Points on a hilly landscape, in no order, each with its height.
A climber steps from a point to the highest of its 3 nearest points, and stops where none of them is higher. Distance is the straight distance between rows; heights are no part of it.
(450): [101 145 132 160 146 193  98 189 181 168 134  88  78 151 116 148 117 124
 135 130 128 145 145 106 101 164 127]  height 4.85
(724): [156 130 109  82 120 114 155  87 136  94 133 143 156 110 124 136 122 120
 118 136 124  95  99 147 132 123 156]  height 7.03
(472): [145 160 143  95 147 148 125 142  71  82 149 169 165 128 100 100 161 129
 127 128 113 227 146 118 150  97 101]  height 4.14
(399): [122 141 127 198 108 103 131 153 145 160 103  91  58 116 157 136  96 152
 147 168 159  59 118 191  76 172 161]  height 3.04
(803): [ 98 143 106 168 140 183  96 147 174 159 126  88  70 148 125 148 121 123
 135 108 130 113 129 125 104 163 137]  height 4.98
(380): [128 144 110 205 139 146 130 144 172 162 112  80  61 116 146 142  87 132
 151 168 143  70 136 174  90 177 159]  height 3.63
(498): [102 144 126 171 156 194 102 170 183 158 132  81  78 147 117 146  98 118
 135 135 133 124 150 121 105 169 131]  height 4.90
(542): [128  37 127 152 110  65 146  91  97 160 108 121 180 112 165 109 162 117
 150 119 117 107 159  73 194  84  72]  height 6.91
(1006): [132 113 182  84 100  81 154 117 130 105 101 154 169 116 134 125  72 136
 103 150 158  75  89 157 112 139 160]  height 6.33
(863): [111  49 177 132  99  59 143 110 113 166  91 135 177 111 160 108 136 113
 152 136 132  84 142  81 166 102  71]  height 2.02
(905): [153 114 129 109 149 118 143  77 132 102 147 163 178 104 116 120 108 100
 141 140 120 121 126 112 181  99 114]  height 2.88
(566): [119 135 155 133  87  61 140 138 121 116  97 116  88 125 149 137 101 168
  89 128 172  65  88 193  71 160 172]  height 0.43
(561): [147 147 157 134 158 121 116 148  48  97 164 187 188 120 114 100 161 146
 132 147 109 225 203  94 172  98  96]  height 6.50
(682): [120  32 143 135  87  53 151 105  90 154  79 105 175 108 169 103 174 119
 143 111 132 104 145  70 178  98  64]  height 7.08
(71): [120 161 103  96 119 164 113 155 107 123 128 126 106 158 125 119 182 139
 125  95 106 202 115 117 104 112 122]  height 5.26
(717): [105 146 128 152 142 193  98 206 177 171 137  92  89 157 118 142 133 132
 137 135 120 153 145  93  98 157 116]  height 4.76
(405): [128 133 154 129 164 200 144 223 198 159 147  79 108 140  89 159 109 124
 113 186 122 163 162 122  91 175 124]  height 4.41
(126): [143 137 117  86 150 144 134  86 117  81 147 156 152 123 104 120 118 104
 119 112 122 159 112 126 164 104 124]  height 5.71
(235): [115 158  98 104 115 167 106 140 120 128 130 117 101 159 120 130 168 129
 118  84 114 174 108 121 105 122 125]  height 5.49
(490): [125 146  96 183 121 135 122 130 160 157 118  89  64 124 145 149 112 134
 144 134 136  66 126 165  94 170 164]  height 4.28
(306): [131  44 113 160 126  76 144  82  89 153 123 125 180 114 158 111 160 115
 148 100 117 127 168  76 201  78  73]  height 7.11
(788): [133 135 144 106  82  71 147 127 125 114 102 127 119 126 145 142 111 157
  96 139 161  68  87 180  84 149 180]  height 4.04
(770): [137  94 135 137 161 109 126  86 110 121 160 164 175 111 119 116 113 102
 140 121 120 145 158  88 200  80  88]  height 3.48
(412): [114 150  90  96 124 161 112 111 124 112 133 117 101 152 114 137 155 121
 118  80 119 151 104 129 114 122 137]  height 6.29
(432): [124 155 105  82 127 162 116 116 116  92 134 134 119 149 111 121 151 121
 111  89 117 181 103 127 126 109 125]  height 5.02
(361): [132 160 116  83 129 159 123 141  88  94 134 145 135 146 106 109 174 132
 121 101 110 214 115 123 122 104 112]  height 5.00
(626): [133 152 129  87 140 155 123 118  92  82 146 157 145 139 100 113 144 119
 115 109 122 202 122 122 145 101 108]  height 4.89
(940): [120  92 197  97 107  78 145 113 132 130 103 157 188 107 137 118  67 118
 125 164 143  80 111 132 135 128 126]  height 5.20
(617): [135 146  84 109 117 137 139  94 136 110 129 118 106 130 130 140 144 125
 120 105 124  96 100 155 117 131 162]  height 7.04
(226): [107 152  93 114 119 168 104 127 134 133 134 110  86 158 121 137 159 126
 122  80 124 158 110 120 103 130 133]  height 5.81
(267): [121 133 118 191 168 193 129 150 194 153 128  69  75 126 123 146  68 118
 135 166 141 103 151 157 103 185 155]  height 4.16
(937): [133 169 104  96 125 156 129 160  85 110 134 137 135 145 123 107 190 145
 127 105  96 224 123 122 105 109 119]  height 5.11
(757): [130  92 137 151 161 111 114  85 100 125 160 165 173 123 122 115 119 113
 135 110 123 165 170  80 205  80  85]  height 3.67
(616): [149 169 109 100 145 151 144 165  68  99 136 151 155 125 122  94 195 147
 139 117  89 239 139 129 118 106 119]  height 4.59
(459): [127 102 147 145 162 116 105  98  89 115 165 169 173 125 112 111 120 118
 132 115 129 185 173  79 202  83  81]  height 3.97
(633): [ 97 151 112 151 133 181  93 163 159 157 131  96  76 164 127 144 144 126
 134  97 122 145 127 109 102 152 128]  height 5.10
(27): [103 140 114 183 157 190 107 157 186 161 131  78  74 140 123 151  91 116
 137 134 134 103 145 136 105 174 149]  height 4.79
(539): [114 133 146 154 170 209 125 188 199 156 135  71  86 146 101 155  83 120
 118 167 136 139 157 133 101 182 132]  height 4.53
(500): [132  51 146 144 121  71 144  93 114 164 117 140 185 107 152 108 142 111
 157 134 122  94 154  85 188  88  77]  height 6.07
(39): [118 145 133 165  91  76 130 144 130 141 105 103  64 122 153 136 111 160
 124 146 166  56 103 195  73 162 169]  height 2.60
(710): [115 149  82 125 122 155 109 110 144 129 130 103  83 142 130 142 145 122
 121  84 125 114 108 139 108 139 151]  height 6.96
(1020): [132 144  87 129 109 119 137 104 141 124 120 113  95 125 138 147 146 138
 125 114 131  70 105 163  97 147 170]  height 7.15
(830): [112 142 147 152 157 195 113 213 192 164 139  86  96 147 104 151 115 131
 128 163 122 160 155 106  94 170 119]  height 4.62
(343): [138  65 130 152 135  83 135  85 118 152 139 147 180 109 145 116 131 105
 155 127 114 111 156  80 201  84  78]  height 6.49
(1025): [139 121 161  83  94  81 158 112 129 106 102 148 161 118 131 134  91 139
 104 155 151  76  92 162 108 139 159]  height 6.74
(36): [104 147  99 169 138 167  99 134 167 157 126  84  69 145 130 149 119 122
 141 103 127 101 130 134 103 160 147]  height 4.93
(239): [155 139 107  91 105 106 152  96 135  99 118 138 138 116 130 141 126 129
 117 138 129  77  90 159 118 130 163]  height 7.02
(313): [160 116 135  91 126 101 154  89 136 105 129 162 179 106 122 125 105 109
 135 157 121  94 113 132 158 113 133]  height 5.55
(148): [137 145  86  87 132 147 131  89 129  95 138 129 123 132 117 137 141 116
 111  93 121 130 101 148 127 122 149]  height 6.27
(78): [130 122 161  94  88  71 159 119 123 103  98 141 143 125 138 132  89 154
  89 143 163  74  90 173  95 146 174]  height 5.48
(168): [127 147 110 158  96  96 131 130 140 139 112 104  76 121 148 142 129 151
 129 139 145  54 107 181  83 158 175]  height 3.10
(73): [128  85 188 106 112  80 145 111 133 143 110 161 186 104 141 115  91 112
 142 169 133  76 121 115 155 112 112]  height 2.84
(103): [129 145 116 184 101 105 130 144 145 153 106  97  62 114 153 142 113 151
 144 154 150  57 119 183  80 166 167]  height 3.55
(811): [110 136 125 184 164 195 113 157 194 154 127  71  76 133 122 149  80 113
 133 153 139 111 148 142 103 179 144]  height 4.66
(924): [118 153 117 149 136 175 102 213 161 173 138 105  96 156 124 132 163 146
 140 128 101 177 138  84  96 145 114]  height 4.23
(34): [153 130 130  90  98  93 157 106 130 107 112 142 146 116 133 137 119 137
 114 150 138  71  93 163 109 133 166]  height 6.98
(479): [155 105 157  96 120  94 152  99 135 117 122 165 185 102 125 124 100 113
 139 167 127  83 118 127 155 114 125]  height 4.12
(324): [127 146 135 149 156 182 116 232 185 172 147  94 106 140 112 141 142 136
 138 163 103 170 153  87  98 161 113]  height 3.90
(84): [125 140 128 142  87  79 137 135 128 130 103 113  77 125 146 145 126 161
 115 141 159  55  96 188  78 155 174]  height 3.08
(565): [116 151  81 147 123 148 118 114 151 140 127  97  76 140 138 151 140 128
 130  97 126  89 109 148 103 154 161]  height 7.10
(598): [112  67 200 122 109  68 141 113 124 153 101 154 183 106 145 113  93 107
 145 156 139  73 130 109 153 113  93]  height 0.33
(722): [157 156 149 130 165 127 122 154  46  95 160 187 197 112 116  99 174 148
 137 143 100 229 204 100 165 106 101]  height 7.18
(960): [112 158 103 118 119 169 106 167 125 147 128 115  97 164 129 125 181 144
 126  95 108 190 118 110  94 125 122]  height 5.14
(398): [144 167 110  93 133 155 132 159  72 100 134 149 149 136 116 102 189 139
 130 115  98 232 129 121 117 104 112]  height 4.97
(853): [104 153 100 124 121 172  96 160 137 147 130 110  84 163 126 134 161 135
 126  89 117 166 117 111  99 130 126]  height 5.43
(973): [151 135 108  91 137 130 142  82 133  87 142 149 149 118 112 128 122 107
 119 118 122 122 103 134 150 110 142]  height 7.73
(63): [125 102 197  89 104  80 151 113 134 120  99 163 183 109 137 121  65 123
 113 159 152  75 101 147 126 131 142]  height 5.73
(286): [124 151  84 104 122 150 125  99 135 110 131 117  96 137 126 139 146 121
 115  86 118 120 101 145 114 131 151]  height 6.82
(22): [105 135 157 185 100  68 123 159 130 143  99  95  51 116 159 128  81 162
 109 142 183  70  98 208  64 167 156]  height 2.50
(700): [118 141  97 190 140 155 114 136 171 160 119  84  66 130 142 147 103 126
 147 136 133  79 129 155 100 169 163]  height 4.60
(67): [155 170 126 106 155 139 139 160  57  86 149 170 173 117 114  95 184 142
 138 133  93 240 161 122 141 107 109]  height 3.78
(994): [118 140 138 191 104  90 131 158 142 156 105  94  53 114 155 134  91 154
 135 166 171  64 113 194  70 172 158]  height 2.92
(756): [157 128 116  88 131 121 152  85 134  92 140 152 163 109 117 127 115 108
 126 134 119 105 102 140 150 111 142]  height 8.22
(890): [139 142 120 123  85  89 148 119 127 119 108 117 104 123 147 145 130 154
 113 139 149  62  96 179  87 151 175]  height 3.47
(439): [139 145 151 105 157 139 113 127  77  82 162 178 169 126  96 106 139 126
 125 123 124 212 154 103 168  93  97]  height 4.39
(441): [146  93 157 119 128  91 147  96 130 135 128 165 189 101 135 114 105 107
 158 162 121  90 133 103 175 100 101]  height 7.76
(457): [121  98 153 154 159 112  99 108  61 134 160 175 178 142 122 112 136 133
 126 112 123 205 197  66 198  78  78]  height 5.08
(950): [147 142 102 103  96 105 146 100 132 110 117 125 120 122 135 143 134 138
 118 126 133  70  94 166 105 137 171]  height 7.07
(70): [132 144 116  80 143 158 124 104 106  84 145 148 133 129 101 120 137 110
 113  99 122 182 113 124 148 103 122]  height 5.07
(119): [133 120 162 146 159 123 101 125  53 115 163 182 179 131 114 106 142 138
 123 130 124 218 201  77 191  86  81]  height 6.97
(171): [144  83 140 132 145  96 138  86 129 133 142 161 185  96 131 119 117 105
 150 141 115 110 145  96 192  88  92]  height 4.73
(1001): [145 102 171  97 110  86 153 108 132 118 112 162 191 106 129 124  91 119
 137 173 134  78 108 129 143 119 126]  height 4.35
(299): [133 147 102  83 133 154 126  92 119  87 140 140 128 135 109 126 137 114
 113  98 119 154 104 134 139 113 134]  height 5.56
(210): [122  68 126 163 152 100 117  82  86 141 151 153 179 124 134 114 132 117
 135  94 117 161 180  71 209  81  76]  height 3.70
(965): [120 124 165 107  86  63 149 124 128 105 100 129 121 125 145 132  89 159
  80 129 171  70  82 186  84 151 177]  height 2.51
(879): [ 97 150  98 147 129 171  94 141 157 150 126  97  72 159 130 144 140 125
 131  89 125 124 122 123 101 150 138]  height 5.01
(583): [134 139 143 100 157 149 119 102  98  82 155 167 163 122  95 115 122 106
 122 118 126 193 134 110 172  91  99]  height 4.67
(179): [122  84 145 160 157 111 104  93  81 136 158 165 177 133 125 112 131 121
 131 103 123 186 190  74 207  79  75]  height 4.18
(64): [107  34 166 125  88  54 141 108  97 159  70 104 170 118 167 102 161 119
 135 118 140  93 140  77 168 108  63]  height 5.92
(270): [128 148  81 146 111 129 128 110 145 135 120 102  78 127 144 148 142 138
 131 116 128  69 109 162  94 151 169]  height 7.22
(369): [124 136 148 139 163 196 136 231 197 166 147  83 104 142  94 151 126 129
 121 180 113 167 159 109  90 174 117]  height 4.50
(1003): [148 139  93  87 125 133 147  85 133  93 134 134 137 122 122 137 131 116
 117 115 124 106  97 149 128 122 152]  height 6.67
(779): [141 122 136 115 161 131 126  86 114  94 158 169 170 115 106 112 109 102
 130 123 122 164 138 105 192  90 103]  height 4.27
(353): [122 158  99 133 122 172 105 195 132 167 132 115 100 161 138 122 186 152
 140 106  94 195 126  93  92 130 118]  height 4.88

Call two points neighbours if one is among the 3 nearest of the other. Go from one point of each pair to the other, from neighbour to neighbour, staying as high as possible. Name the lowest point that can't be avoided.
(270), (119) => (439)
(270), (756) => (239)
(682), (722) => (479)
(306), (682) => (542)
(441), (682) => (171)

For each start below, name the point where the climber stops.
(960) => (270)
(757) => (119)
(36) => (270)
(472) => (756)
(439) => (756)
(73) => (270)
(369) => (498)
(210) => (119)
(583) => (756)
(788) => (270)
(324) => (498)
(405) => (498)
